A landscape with many valleys, sampled at points; each row gives a point and its height.
A ball rolls from a point to the lowest of its 2 nearest points, and stops where none of them is lower. Distance is the straight distance between rows; heights are no part of it.
fede (h 3.83): [122 126 169 122 109 110 158 137 115  96 143 193 106 141  78 106 112  99
  58 195 179 146 148  77 140 172 128 137  85  67 121 153 120 145 105 202
 163 128 142 187 127  39 101 158 122 115 131 156 142 132 133  92 124  83
 115 107]
Vel (h 4.76): [123 174 116  93 190 168 165 134 115 116 149 130 152 128  83 197 174 164
 182 165 105  82 121 157 132  75 147 187 154 161 174 130 133 123 135  47
  92 144 102 106 131  96 157  88 102 144  63  46  90  94 116 171 179 115
  66  95]
delop (h 5.44): [163 180 122 144 109 137 118 189 118 116 131 172 137 149  99 137  95 148
  77 163 137 128 121  35 151 141  94 130 114 115 162 140 142 145 109 155
 108  74 154 125 165 125  83 120 145 149 143 146 147 148 124 151 166 135
 123 165]
Saru (h 4.62): [116 170 119 154 128 175 101 124 146 164 147 151 108 104 137 146 193 187
 185 115 101  98 126 151 138 128 125 137 160 136 149  76 160 100 184 106
 109  94 145 125  71 181 113  79  85 165 123 100 150 149  68 104 149 152
 154  83]
vuk (h 3.90): [137  61 104 143  66 146  69 148  82  95 119  49  99  64  75 127 142  97
 179 150  76 138 126 108 180 178  91 127 182 135 123 141 127  99 153 166
  75  78 103 116 121 133 102 124 121 144 125 120 142 167 140 170  84 119
  97 157]
Zoni (h 4.71): [135 103 105  64 152 140 112 131 143 102 151  84 159 123 133 130  56  76
  97 135 151 154  89 124 128 116 128 117 155  87 104 115  75 132  63 120
 173 171 132 127 128 118  85 203 150 118  95 136 163  81 138 121  71  68
 124 116]
vaf (h 4.09): [114 151 141 123 123 175 156 117 139 120 120 195 108 106 126 170 180 174
 124 138 113  93 158 134 161 103 118 146 132 119 158 162 147 120 142 131
 121  90 119 138 113 104 120 112 100 177 143 123 114 159 123 115 165 135
  99 109]
sevos (h 4.87): [155  91 128 125 164 114 109  95 165 135 148 120 153 135 184 151  91  84
  96 114 151 150 136 161 114 111 119 116 158 117  75 107 110 111  82 146
 170 175 149 168 148 133 116 153 110  88 141 166 183 143 138 124  53 102
 142 109]
teg (h 1.25): [107  31  94  74 139 163 176 102 151 113 102 116 110  81 153  96 146 147
  99  75 125 170 110 158 127 117 143  87 170 146 113 136 128 113 121 179
 146 152 101 183 109 113 106 165  94 128 155 159 125 144 119  92  82  99
  81 109]
kaz (h 4.91): [200 121 139 115 168  24 125 166 117 123 125  72 136 165 127 106  98  85
 158 148 141 223 129  87 127 134 125 100  68 120 142 118  84 190  64 104
 131 154  98 113 140 111 126 178 178  94 132 116 137 107 148 150 141  95
 121 133]
zonu (h 2.91): [107 104 102  82 140 139 112 138 168 165 130 144 120 145 189 121 125 104
 116 118 135 128 115 191  97 135 126 131 110 156  81 114 127  92 128  84
 180 183 155 114 126 153 137 149  99 146 155 132 132  82 167 123  91 167
 140 122]
sise (h 4.43): [129 118  51  81 160 128 130 103 140 141 132  61 174 115 174 123  73 107
 121  96 161 164 112 173 123  82 114 129 207  93  70  90 111 129  90 104
 159 167 138 127 118 172  91 205 134 122 114 127 148  97  90 134  90  69
 117 133]
loder (h 3.44): [160  90  63 127 160 103 129  89 170 153 134  63 141  75 167 151  99 156
 107  72 171 139 133 166 151 123 105 135 168 155  87  75 118 110 129 119
 160 175 147 147 161 189 150 168  52 127 171 157 140 158 141 165 124 143
 122 132]
dase (h 6.43): [161 130  95 166 117  57 167 100 106 125 161 108 138 130 161 126  81 117
 115  69 160 165  82 111 166 119 112 122  96 142 136 117 134 208 104 123
 148 185 136  94 131 169 156 158 159 113 179 135  75 131 136 101 192 176
 160 180]
Puv (h 6.33): [134 133 154 110 134 105 110 138 115 140 141  80 119 134  92 156 123 148
 130 120  94  88 154  94 104 152 118 116 119 158 126 135  99 101 123  62
 113 107 140  97 165 156 159 129 139 137  96  79 116  82 165 146 107 146
 138 106]
fula (h 2.72): [116 106 168 160  83 129 123 124  72 147 112 176  98 108 142  59 142 137
  63 137 110 177 120 100 125 148 127 105 129  54 101 158 119 136 137 186
 144 145 116 191 126  78 133 125 133  93 116 158 124 175 122  80 111  97
 128 160]
sos (h 3.91): [137 152 108 125 129 129 102 189 105 149  93 104 150 146 145 120  59 141
  76 158 114 163 113 144  96 131  77 140 162  99  74  97  96 142 106 137
 128 154 128  95 150 152 102 164 155 156 108 138 148 118  96 146 120 106
 126 135]
Gano (h 6.30): [145 155 117 175 141  67 178 137 117  85 135 141 154 163 123 151  77 129
 107 142 124 143 107 106 137 103 128 149 107 118 150 135 155 200  99 139
 136 147 119  89 118 117 154 126 166 121 164 116  78 113 132 118 221 167
 134 174]
dubo (h 4.61): [120 171 150 178 124 107 142 176  89 132 126 214  96 154 112  89 145 185
 108 163 130 145 142  56 140 122 130 106 131  76 157 144 178 173 123 120
 146 115 125 110 126 105 102 111 123 144 100 133 121 146 111 124 187  91
 125 119]
raz (h 4.82): [146 180 163 155 135  65 140 171  92 132 112 225 122 181 148 108 122 150
  87 164 165 166 136  69 121 111 148 108 114  89 140 119 175 199  90 119
 148 133 125 108 122 122 117  87 126  72 118 149 125 134 101 111 192 140
 152 123]
vumin (h 3.04): [137 122 144 142 150 140 144 113 184 137 153 181  93 108 135 126 135 158
 123 119 168  89 178 112 125 120 126 121 132 146 143 105 162 107 129 176
 119 119 174 165 135 154 125  94  82 109 176 162 147 136 110 103 126 162
 135 107]
ver (h 3.29): [ 97 144 126 166  86 143  57 123  84 137  86 110 121 176 147 115 119  76
 159  70  71 117 143 184 106 135 124 126 114 136  78 137  97 118 157 109
  82  93 119 110 153 135 134  93 168 111 122 172 168 177 149 138 103 136
 168 141]
Susov (h 2.54): [107 137 116 127 165 140 143 143 151 149 144 163 142 161 198 108 101 123
 112 151 127 141 147 184  98 107 123 161 115 148  86 117 115 101 144 121
 132 145 171 132 108 154 128 118 126 139 180 175 166 103 144 110 145 154
 141 109]
Gir (h 3.72): [126 103  92 103 119 144 125 101  89  79 128  50 148 128  88 142 145  83
 185 146 102 113 121 104 159 140 143 137 163 148 159 149 119 134 167 113
  85  98 115 133 115 101  87 132 159 118  87 122 164  89 123 174 144 103
 111 118]
tamek (h 4.85): [ 93 144 178 161  78 181 115 135 121 132 105 129 110  93  93 119 128 143
 156 137  60 126 131 140 158 156 142 116 101 135 156 164 131 136 168 183
  87  67 118 156  94  86 112  83 162 185 105 123 137 110  99  72 112  95
  88 173]
Feze (h 3.64): [137 138  98 153 127  89 136 187  99 142  93 109 136 153 144 141  73 170
  71 132 121 150  99 128 128 116  77 137 134 137  80 117 100 131 111  87
 131 173 118  93 148 162 134 168  98 172 102 122 126 149 143 127 142 181
 151 120]
seti (h 6.46): [138 113 155 125 154  42 139 119 137 154 135  94 122 151 115 116 107 130
 147  93 152 108 129  98 114 134 138 119  82 174 121 128 105 132 123  67
 155 142 147  99 152 153 181 128 140  85 115  90 100  69 176 134 149 170
 167 106]
vugen (h 5.98): [127  89 171 150 127 103 152 156 131 122 115 143 108 125  96 122  77 160
 137 113  84  91 110  86 145 124 112 100 126 149 173 178 126 170 103 172
 106  90 125 144 144 130 161  79 134 127 131 135 119  99 131  92 161 144
 117 149]
bufos (h 4.57): [134 124  91 141  69 176  81 154  84 136 126  89 137  75 119 116 140 131
 153 152  80 169 121 130 180 142 111 156 207 105 118 116 160 102 142 152
  59 127 115 103 108 164  88 128 162 168 105 128  93 111  91 179 137 132
  86 206]
somat (h 5.80): [130 130 150  91 162 142 151  93 127 116 122 126 172 121 142 141 161 142
 119 107 149 160  95 157  88  77 173 116 149  85 150 125 147 131  95  92
 156 169  88 130  96 121 117 164 159 104  85  90  90 136 129 143 124  71
 122 101]
nez (h 4.10): [117 134 148 188  93 127 135 160  80 131  93 160  61 141  73 107 163 188
 129 121 140  76 142 100 115 147 117 121 125 133 150 125 128 140 172 154
  83 111  95 109 153 129 134  93 118 136 123 142 106 183 138 115 161 159
 159 133]
dil (h 2.10): [116 125 112 121 144 160 173 126 150 107 173 168 148 139 165  82  80  93
  79 133 151 165 117 143 150 104 147 140 145 132 107 142 125 119 167 110
 148 133 170 128 106 114  94 116 126 121 168 170 147 104 128  96 156 137
 100 108]
Dube (h 5.25): [138 216 122 181 114 123  87 158 119 144 150 116 166 157 131 126  84 130
  94 168 161 153 138  84 125 150  91 143  98  92 134  96 125 151 123 174
 124  92 162 111 142 149  98 136 161 137 154 143 133 131 100 157 154 125
 147 173]
guluk (h 4.11): [133 119 113 114 179 177 154 110 138 105 146  90 159 109 122 152 139 124
 173 135 107 123 117 139 136 117 131 163 158 150 171 133 144 116 145 104
  92 130 107 141  88 115 103 125 136 136 106 102 114 102 123 162 164 131
  94 124]
futu (h 3.56): [ 99 132 128 172  81 180  72 162  80 139 102 123 126 153 128  92 105 100
 157 101  51 149 117 138 124 114 118 122 146 145 109 132 103 150 147 149
  66  70 119 102 134 148 106  84 161 158 123 199 164 140 127 116 107 174
 155 161]
bebod (h 3.00): [147  39 145 141 111  94 118 141 109  96 117  76 100  77  83 154 119 130
 150 141  54 148 124 100 167 160  89  92 152 137 163 189 124 135 111 148
 121 102 101 150 163 109 150 168 125 155 103 127 132 128 163 154 125 120
  76 175]
tor (h 5.20): [ 71 145 195 100  86 213  98 122 107 105 103 161 125 108 101 132 158 138
 126 147  45  99 114 103 120 142 165  86 134 113 178 177 145 128 128 126
  92  60  98 127 110 101 121  84 188 151  88 102 129  88 111 119 108  90
  88 140]
nen (h 5.23): [144 179 159 177  83 106 140 154  79 112 130 192 106 162  87 102 116 122
  74 172 166 125 142  37 176 149 108 122 106  75 137 142 141 164 101 169
  96  97 149 131 166 111 115  94 177  96 128 158 123 155 118 135 179 167
 165 151]
nif (h 5.24): [108 200 173 130 166 130 147 151 135 144 146 175 158 190 111 116 155 154
 131 165 155  82 133 114  77 107 153 144  91 121 154 107 144 127 140  95
 124 111 137 104 131 140 127  88 159 109 114  85 131 108 125 133 172 132
 132  81]
naro (h 5.04): [135 160 150 112 174 131 182 126 118 112 158 121 168  88  83 194 147 180
 159 163 129 119 122 131 127  85 164 154 165 136 195 113 157 128 101  85
 122 134 107 128 123  93 140 107  87 140  64  76 126 110 136 205 169  63
  98  95]
rupo (h 6.16): [128 134 166 175 131  69 176 154 116 124 126 168 113 161 103 145  72 176
 111 149 127  87 129 117 147 112 127 147  90 128 166 155 154 200  95 176
 122 113 131 136 137 142 180  96 140 115 175 121  74  98 130  95 197 155
 100 161]
Ziraz (h 2.01): [ 91  62  94  81 123 151 169  85 166 107  85  74 114 101 119 105 145 103
  78  77 183 155  96 190 138 131 130 117 136 111 122 136  93 101 130 185
 143 169 121 189 106  82 106 215 113 154 149 131 109 133 108  74  71  95
 130 138]
zak (h 1.99): [103  80 114  97 123 169 135 143 149 136 108 150 111 107 156 100 141 169
 105 107 100 123 131 151 123 122 125 106 179 141 115 124 148  95 137 168
 148 130 122 157 115 129 120 132  85 158 139 150 139 144 100  91 106 153
 128  96]
Filob (h 3.82): [118 149 116 141 100 154  91 165  78 122  83 169  93 169  75 130 136 137
 130 118  71 103 106  95 119 118 118 117 129 137 133 144 118 149 131 144
  66  72 102 101 150 147 112  81 154 149 107 152 130 149 139 123 138 164
 162 144]
Lerik (h 5.29): [131 161 149  86 200 171 175 114 164  98 184 123 191 102  75 164 105 136
 133 159 183 122 127 128 124  78 172 167 162 120 183  92 128 106 113 118
 150 134 123 156  88  88 119 115  96 119 103  86 137  79 137 157 145  61
 101  90]
repa (h 5.45): [ 97 126 130 115  96  89 139 161 144 163  96  84 105 123  97  99 134 167
 119 118 173 102 168 108  84 171 116 121 117 144  87 101  69  85 172 127
 140 146 135 119 166 103 143 142 107 156 138 158 147 109 135 153  73  86
 158  93]
Vav (h 3.24): [145 125 138  68 170 110 111 158 146 143 146 156 138 151 192 124 100  96
  85 145 120 171 143 127  78 117 139  95 103 147  82 121 120 101  97  71
 169 169 135 118 149 162 154 123 106 112 145 138 161 101 182 133  93 153
 104  99]
kape (h 5.15): [221 156 147  93 181  31 146 150 133  68 154  97 157 160  87 151  90  75
 135 145 171 171 132  65 137 108 135 100  84 133 171 134 112 164  37  88
 135 132 108 117 144 133 147 167 142  77 127  83 111  87 179 157 165 108
  99 143]
sov (h 4.63): [104 106  74 131 149 128 118 128 145 140 111 106 144 132 192 131  69  84
  97 111 140 146 124 197 119 106 119 151 178  83  35 103  71 118 106 123
 156 180 131 116 126 175 108 174 113 109 120 163 189 140 106 126 102  98
 129 124]
Zalov (h 6.01): [128 139 136 174 101 133 100  92 143 159 140  95 163  83 158 128 138 137
 157 133  98 116 140 203 160 169 143 152 163 133 106 137 147  72 186 117
 128 123 142 121  83 149 149 130 128 134 129 114 125 131 111 124 134 158
 135 136]
puti (h 5.05): [123 222 143 130 160 149 138 124 122 140 142 162 149 172 127 170 182 155
 182 165 112 111 121 171  89  84 153 166 105 131 175 129 142 143 134  66
 108 118 122 106 104 105 145 104 151 141  91  72  98 133 123 146 175 115
 101 117]
Dav (h 3.37): [132 135 117 154 110  77 146 173  96 135  99 138 128 151 142  97  51 132
  70 115 110 147  75  86 128 134  86 119 142 131  99 130  92 168 101 135
 140 157 136  93 179 159 158 127 146 126 126 160 118 120 141  92 150 189
 170 156]
Lum (h 4.20): [138 149 159 158 118  87 142 125 108 134 161 184 110 141 130  76 104 101
  58 207 205 187 150 106 129 160 129 147  64  66 109 119 123 163  71 205
 183 161 154 163 120  79 131 183 129  90 162 164 114 135 122  75 154 118
 146 151]
Fom (h 2.60): [132 100 130  71 120 173 108 111 135 141 136 143 126 102 151  73 132 145
  72 117 119 149 117  86 118 142 129  91 163 125  80 151 132  67 138 145
 148 139 133 148 165 137 148 131 124 115 165 143 136 125 138 124  80 150
 105 110]
Zuvad (h 3.86): [138  59 146 119 132  92 169 125 127 102 117 168 108 143 136 110 130  72
  63 128 168 140 133 128 114 138 127 123 109 109  88 158 106 147 110 152
 157 180 121 153 163  91 134 153 128  67 117 178 133 167 166 104  84 135
 148  98]
Boz (h 5.77): [128 143 169  92 173 137 140  65 176 106 162 137 171  99 119 192 164  98
 139 119 155  96 124 146 112 109 169 146 136 130 168 150 155 102 125 102
 141 138 103 168 103  94 154 105 117  94  83  67 109 133 173 178 100 103
 136  73]
Voni (h 4.40): [100 162 111 128 166 159 125 110 143 140 144 146 113 158  97 137 198 173
 228 122 122  69 115 158 106  82 130 126 143 179 187  85 152 120 189  80
  83 104 120 119 100 152 146  65  91 134 118  84 127 137  65  99 154 148
 160  78]
ramu (h 2.65): [ 99 109 105  72  96 183 147  63 152  71  71  84 136 100 130 157 169  94
 102  63 142 112 127 180 137 127 125 128 127 105 127 158 123 107 133 140
 133 146 101 159 102  92  88 174 128 164  97 116 103 161 117 103  71 103
 125 136]
dazip (h 5.28): [139 102 162 153 113 133 104  92 135 100 142 130 131 106 131 148 178  85
 162 143 115  90 157 149 117 151 145 135 104 135 145 160 153 103 171 160
 128 104 116 141 115 100 138 123 130  99 134 131 137 175 140 145 107 121
 118 133]
Buz (h 6.00): [154 120 139 137 153 133 168  58 149 117 148 106 167  80 130 179 160 135
 134 104 155 126 105 171 127  97 153 144 154  95 167 138 145 138 140 111
 158 148 105 162  92  95 111 142 102 133  81 100 114 158 120 146 134  89
 150  82]
fis (h 3.06): [151 113  95 157 101  78 112 150 104 167 117 103 138 123 159  71  65  93
 102  83 141 188  71  88 139 134  91  94 116 114  88 125  96 176  64 157
 141 165 133 133 187 155 177 141 187 114 171 159 117 133 131 115 125 167
 167 215]
pokil (h 3.87): [121 137 137  97 161 162 123 139 178 122 149 114 138 108  69 138 133 153
 177 132 127  23 130  89 165 129 169 119 147 187 196 127 151 121 156 130
  75  67 128 139 106 155 130  73 126 113 137  74 112  91 103 128 160 183
 126 114]
bab (h 5.56): [108 112 150  50 193 190 149 105 148  93 163 147 178 104 116 151 122 145
 130 145 142 136 102 149  60  66 176 117 172  99 175 107 159 102  86  90
 160 145 110 141  85 114 115 129 145 116  89  89 107  53 144 120 118  92
  85 100]
rarum (h 3.27): [112  94  93  90 210 131 142 106 193 155 140  84 132 133 189 115  98 120
 116  70 180 142 111 184 110 109 109 130 158 149  90  76  94  88  94  91
 173 196 141 135 148 174 160 171  76 128 160 128 117 116 158 144  64 135
 141 113]
Gever (h 3.45): [135  87 156 122 194 133 161 108 169 108 152 138 132 111 102 140 123 172
 145 110 156  42 151 113 132 129 142 128 135 167 163 123 156 125 145 190
  85  79 143 173 123 161 135  71 119  90 162 122 126 114  96  96 134 178
 143  88]
soza (h 2.32): [172  75 135 159 123 102 152 114 112  92 139  94 131  79 125 144  70 136
  92 130  87 173 117 134 167 148  89 125 155 101 116 173 111 113 132 160
 113 138 123 165 150 104 138 176 150 156 149 146 109 157 140 128 136 107
  68 169]
nalo (h 5.06): [169 109 127 124 124  77 128  84 158 147 120  84 132 105 141 133 134  93
  94 115 182 135 128 157 121 162 122 130 127 107  94 109 101  97 122 136
 175 176 126 137 145 109 141 188 108 105 147 151 162 156 148 153  67  81
 155 111]
sizas (h 4.97): [141  93 125 100 180 115 138 119 132 123 156  42 151 130 111 137  60  98
 120 122 131 132 133 108 121 123 115 131 168 159 107 118  75 124 105 115
 124 146 145 153 126 124 126 180 152 111 114 127 143  74 151 146 105  99
 110 108]
Pono (h 5.41): [ 90 141 128 146 153  89 118 126 152 156 131 152 118 176  90 143 152 120
 132 166 175  85 122 133  96 123 149 152  90 161 153  92 128 143 166 102
 163 142 138 104 112 116 147 106 124 128 100  90 121  98 131 126 143 160
 177  87]
bidiv (h 3.08): [136 100  93 121 142 142 139 113 159 137 144  82 154  96 163 108  95 123
  80 104 137 121 125 129 145 136  97 127 177 130  78 103 106  84 137 137
 141 146 155 137 171 188 145 150 120 113 177 151 145 136 134 131  97 173
 120 137]
lof (h 5.78): [115  82 164 141 126 119 138 151 139 115  92 153  92 130  96 163 133 123
 165 137  77  71 100 142 126 111 160 126 107 153 183 144 151 171 117 152
 140 103 107 149  80 114 150  84  99 141 111 120 134 112 125  69 165 139
 129 152]
luneb (h 4.17): [ 98 128 129 117 165 155 128 162 163 146 143 122 123 161  82 124 150 157
 193 139 134  42 137 104  82 124 126 149 124 193 181  92 136 119 176 115
  97  99 144 119 132 169 130  69  96 131 132  88 136  85  96 137 142 167
 133  79]
gef (h 2.68): [145 125 125  87 187 169 173 123 162 103 166 171 134 116 127 136 116 127
  79 155 158 125 136 141 111 114 122 152 153 140 116 138 122  73 121 127
 140 133 151 149 138 116 130 112 101 138 185 152 131 106 171 134 139 159
  59 108]
dezo (h 3.49): [103  34 103 113  60 105  80 125 110  84  97  70 100 100  75 141 163  87
 176 154  44 187  93 108 164 164  97 117 162 130 159 177 134 128 121 151
 107 117  93 118 117 101 127 174 134 132  97 108 148 119 144 163  96 101
  98 182]
Gup (h 3.66): [156 173 164 173 137 149 138 125 141 127 127 170 123 127 143 187 120 207
 133 132  94  87 162 157 134 136  91 138  86 107 157 125 136 134 111 136
 109  99 144 116 158 141 162 105 123 181 156 115  99 161 114 113 139 133
 100 150]
sazo (h 5.53): [163 143 174 139 161 117 125  74 149  86 164 162 159 131 135 165 163  62
 148 145 152 126 156 132 130 131 167 151  79 150 174 150 169 113 142 119
 149 131 134 160 107  96 129  98 126  74 119 102 147 162 156 170 113  94
 122 116]
fipu (h 5.27): [144 138 125  84 133  80 122 133 141 147 100  55 118 136 104 140 142 123
 120 117 200 135 143 121 100 141 112 121 100 129 110 114  75  93 113  98
 142 148 127 115 190 113 142 174 125 120 117 125 160 129 161 191  61  81
 158  66]
Vula (h 4.77): [117 129  64 159  84 182  61 114 115 135 106 123 105 149 160 111 186  81
 194  93  91 110 111 219 122 122 130 158 109 137 103 112 145  80 156 138
 109 105  99  85  88 145 109 134 126 148 155 136  85 171 135 123 117 146
 144 175]
Zoka (h 3.22): [163 166 147 118 159 137 143 112 173 108 160 162 139 128 155 170 117 184
 105 138 149 107 173 138 118 122  98 156  91 144 127 125 122  82 104  94
 130 127 152 139 153 165 149 113 112 158 158 105 112 129 141 129 127 159
  94 122]
Neri (h 4.56): [ 93 141  88 174  60 162  67  81 106 154 122 138 109 156 164 124 196  75
 161  83 120 114  98 226 139 107 129 141 102  98  95 108 148 135 163 125
 168 133  96  92  81 111 107 146 108 129 112 128  97 178 117  85 138 138
 200 145]
puf (h 2.67): [147 134 120 130 109 111 128 145 106 150 113 157 129 155 202  69  89 124
  64  87 151 189 114 117 140 133 107  92 109  69  67 132 111 149  90 133
 161 168 123 136 184 134 136 148 171 114 168 163  90 170 126  99 117 145
 129 165]
defo (h 5.03): [132 170  85 177  99 140  60 156 124 190 138  85 142 120 137 113  82 141
 120 130 110 166 125 103 136 146  86 123 137  97  92 107 135 116 113 193
 109  90 160 105 145 200 115 132 146 158 160 157 144 145  95 148 142 138
 133 230]
kinu (h 6.57): [144 118 147 160 133  53 152  98 129 118 160 128 147 129 155 126 100 104
 102  84 171 132 141 128 139 143 140 139  96 163  87 121 121 142 152  72
 132 158 167 124 153 172 176 113 139  68 159 134 114 122 163 117 161 201
 167 134]
telo (h 5.01): [137 110 110 160 100 152  74 110 138 106 108 119 112 102 115 171 183  95
 192 125  85 114 141 172 123 122 126 165 101 180 158 132 147 122 153 126
 119  99 102 112 107 152 142 129  92 143 130 119  93 168 145 138 120 168
 122 160]
Fegom (h 5.34): [115 153 144  84 142 180 138 134 132 105 121 189  97 117 112 168 182 177
 188 137  49  71 139 112 141 121 141  89 136 153 188 174 143 118 125  72
  81  62 135  97 134 127 135  47 106 175 107  87 181  83  88 129 123 105
  97  83]
dom (h 5.22): [180 150 129  95 165  76 156 137 129 108 162 105 168 142 109 120  48 125
 124 124 159 155 134  57 145 129 120 117 119 147 117 130 101 147  97 108
 119 123 153 119 160 140 132 148 166 104 144 127 129  78 157 134 152 107
 102 131]
Zizu (h 2.95): [112 149 110 139 106 158  75 115  80 100 113 119 157 169 138 154 104  52
 169 134  92 139 133 197 118 124 131 148 116 112  98 151  96 131 161 110
 109  94 129 120  94 110  83 107 163 107  80 154 198 150 119 106 113 106
 144 138]
Dosom (h 5.64): [133 125 126 142 118 113 127 138 177 186 128  57 110  90 111 133 137 199
 152 130 177  81 169 145 127 172 130 139 132 141 129  95 115  86 170 142
 144 153 134 137 129 116 154 159  81 165 151 109 129 112 123 168 109 110
 133  89]
gub (h 5.57): [ 95  99 148 108 106 112 113 138 160 139  88 143  89 154 108 136 139  96
 139 149 115  94 103 124  95 143 157 126 100 160 138 135 131 143 150 125
 179 145 125 130  94  84 156 128  97 125 104 115 136 104 142  88 109 149
 165 108]
zago (h 5.84): [123 141 128 128 118 137 101 104 166 162 140  58 147  77 133 135 185 152
 208 125 134  98 158 178 147 174 141 146 132 164 128 104 142  84 199 101
 120 129 126 128 103 133 169 109  82 150 106  83 109 130 108 156  99 120
 135  89]
Loru (h 4.46): [104 131 111  65 158 212 125 118 128 105 132 124 146  92  80 170 191 170
 185 144 106  84 126 131 112 100 158 144 163 162 196 110 142 116 144  93
  87 109  96 119 120 105 110  91 126 168  94  79  91  97  90 177 138  99
  83  92]
nor (h 2.16): [116 123 162 134  80 123 126 105 107 160 122 154 113 142 197  65 161 123
  73  83 130 159 144 152 125 158 136  96 103  65  58 152 112 101 147 146
 144 139 125 163 147  91 142 149 166 110 161 180 108 191 126  90 103 110
 154 147]
verub (h 4.26): [139 119  91 145  88 192  73 155  91 125 140  61 116  69 101 132 159 113
 207 172  74 140 146 182 186 169 137 152 202 157 110 122 142  73 176 139
  42  91 109  93  82 134  78 102 112 162 119 112 126 144  99 168 101 139
  82 167]
tozik (h 4.34): [ 94  93  93 134  62 147 123 129 122 128  85 162  97 141 164 143 144  64
 116  83 111 128  95 188 128 125 126 134  90 133  93 137 130 143 137 143
 169 147 101 112  91 115 102 139 108 139 129 159 140 165 122  86 110 145
 180 133]
pabuv (h 4.80): [148 150  78 190  96 143  78 152 100 141 128  47 148 105 113 118  79 123
 170 125  72 157  91 118 168 123 103 139 179 111 118 101 145 147 133 172
  65  80 121  99 108 170 113 142 172 163 129 141 114 134  97 154 159 140
 133 216]
nafak (h 4.47): [144 136 161 143 134  65 165 153 107 144 142 180 107 175 131  85 127 105
 121 163 192 186 169 102  92 139 154 129  52  98 134 113 128 181  91 171
 145 160 123 143 121  85 101 156 149  68 170 151  88 142 132 129 147 101
 123 132]
feki (h 3.23): [ 98 112 181 117  98 135 139 121 137 123 123 181 102 113 138  94 143 112
  86 143  94 149 120  83 105 128 154  99 121  79 133 170 166 150 111 168
 180 145 118 164  95  79 153 132 125 114 118 132 119 124 128  70 103  92
 122 141]
Sudis (h 3.03): [112 125  90 176  71 116 110 109 122 162 127 125 118 109 113  98 146 108
 154 128 166 120 163 127 179 166 135 138  82 158 128 110 128 107 188 194
 127 104 163 132 105 130 112 114 132 131 188 157 127 150 122 121 164 161
 158 145]
tipe (h 6.53): [157 107 106 115 130  56 145  98 118 139 141  88 160 141 177 123  98 106
 101  55 161 164  94 125 159 132 107  97 115 129  91 135 138 162  97  43
 151 176 143  89 169 191 153 157 141  94 130 120  97 118 158 120 148 175
 170 156]
tadu (h 4.86): [111 169 123 124  95 159 106 134 139 159 127 154 115 133 146 125 165 192
 163 123  93 107 145 105 114 119 133 107 132 145 128 117 154 112 155  90
 118 102 148  91 140 169 127 103 108 188 107 106 129 106 115 132 134 135
 133 110]
lavi (h 4.12): [ 95  98  91 105 110 123 165 135 130 107  99 182  86 165 154 136 130  85
  81 110 153 127 117 154 145 118 116 137 107 132  79 144  96 143 130 133
 148 169 146 127 154 114 106 134  98 126 152 188 158 162 148 108 113 156
 177  86]
Fudo (h 4.18): [107 111  50  78 130 143 102 153 119 162  96  79 131 128 132 124 101 154
 117 124 115 147  99 157  97  95  89 131 191 123  62  87  97 116  85  83
 142 168 131 104 145 163  94 180 124 166  89 131 142  88  94 148  93  85
 128 146]
duka (h 5.02): [160 152 167 156 102  64 148 151  59 154 128 207 100 149 137  79 136 131
  54 165 204 169 173  39 140 148 127 117  88  83  96 129 148 167  87 152
 154 139 161 128 161  97 110 121 124  56 117 165 128 183 118 118 171 156
 160 127]
Satik (h 5.50): [112 181 158 117 116 198  98 113  94  96 117 188 104 125 137 156 213 147
 187 142  62  85 138 105 125 143 166  92 115 108 195 162 144 146 132 109
  88  64 126 104 124 121 112  68 133 172  94  98 143 134  88 127  92  79
  87 132]
lufi (h 3.33): [110 142 114 105 103 128  91 117 106 101 109  97 147 177 114 117 146  61
 167 129 110 122 104 114 101 127 144 122 104 159 122 148 124 145 166 102
 105 106 120  96 103 108 103 118 187  86  95 118 153 124 119 144 123 122
 136 104]
tik (h 6.18): [118 151 136 134 116 119 123 127 138 145 117  75 151 127 115 105 115 147
 141 114 123 101 150 140 140 170 135 139 116 146 129 127 108 110 174 108
 109 119 127 122 127 131 156 127 173 144 137 119 110  95 145 128 141 140
 149 129]
Tefu (h 4.51): [105 123 144 161  94 173 141 115 114 110 130 146  89  90 106 107 161 150
 147 138 101 110 152 108 172 143 147 106 124 121 163 160 152 134 171 178
  98  63 117 161 106  94  92  92  92 159 125 138 150 155  95 110 123  92
  91 115]
Nuruz (h 4.35): [119 126 144 146  90  89 168 138  90 135 102 155  92 130  96 104 172 176
 143 130 143 117 131  75 156 113 154 116 132 125 146 163 155 144 155 124
 124 116 119 109 129 122 141 122 129 130  97 116 109 151 135 132 178 123
 138 114]
Mek (h 4.70): [150 127 114 149 149  54 158 129 133 137 135 112 141 161 159 132 124 115
 153 135 160 193 137 131 103 117 129 142  94 103 144  90 125 205 108 117
 157 162 108 115  98 100 104 187 159 105 141 130 111 143 133 148 152  87
 127 137]
ril (h 3.55): [120  97 154  90 162 134 147 148 147 115 110 190 117 166 177 103 106  84
  77 137 117 156 101 128  79 105 125 106 108 136 101 128 120 141  68 133
 172 181 126 155 150 119 140 134 126  88 139 152 138 115 167 100  63 151
 123 110]
Muna (h 2.61): [116 120 112 171 113 117 109 103 144 178 147 140  97 119 132 118 183 140
 142 135 179 110 188 116 120 146 134 153 110 150 143  73 169 111 169 182
 138 120 144 145 113 148 112 124  75  94 160 161 136 186 111 158 105 144
 169 114]
Zatag (h 5.10): [140 191 164  98 134 178 111 156 134 143 129 174 107 119 137 149 167 206
 147 115  66 104 160  74 118 127 130  90 119 146 151 153 137 109  96  66
 100  64 151 102 178 156 166  61 127 185 130  98 159  82 125 135 127 111
  85 118]

Where does a ball stop that starts at each point below?
kinu | nor
dom | nor
delop | Zizu
nalo | nor
lof | Zizu
defo | soza
Fegom | Muna
kape | nor
Buz | dil
Satik | dil
somat | Zizu
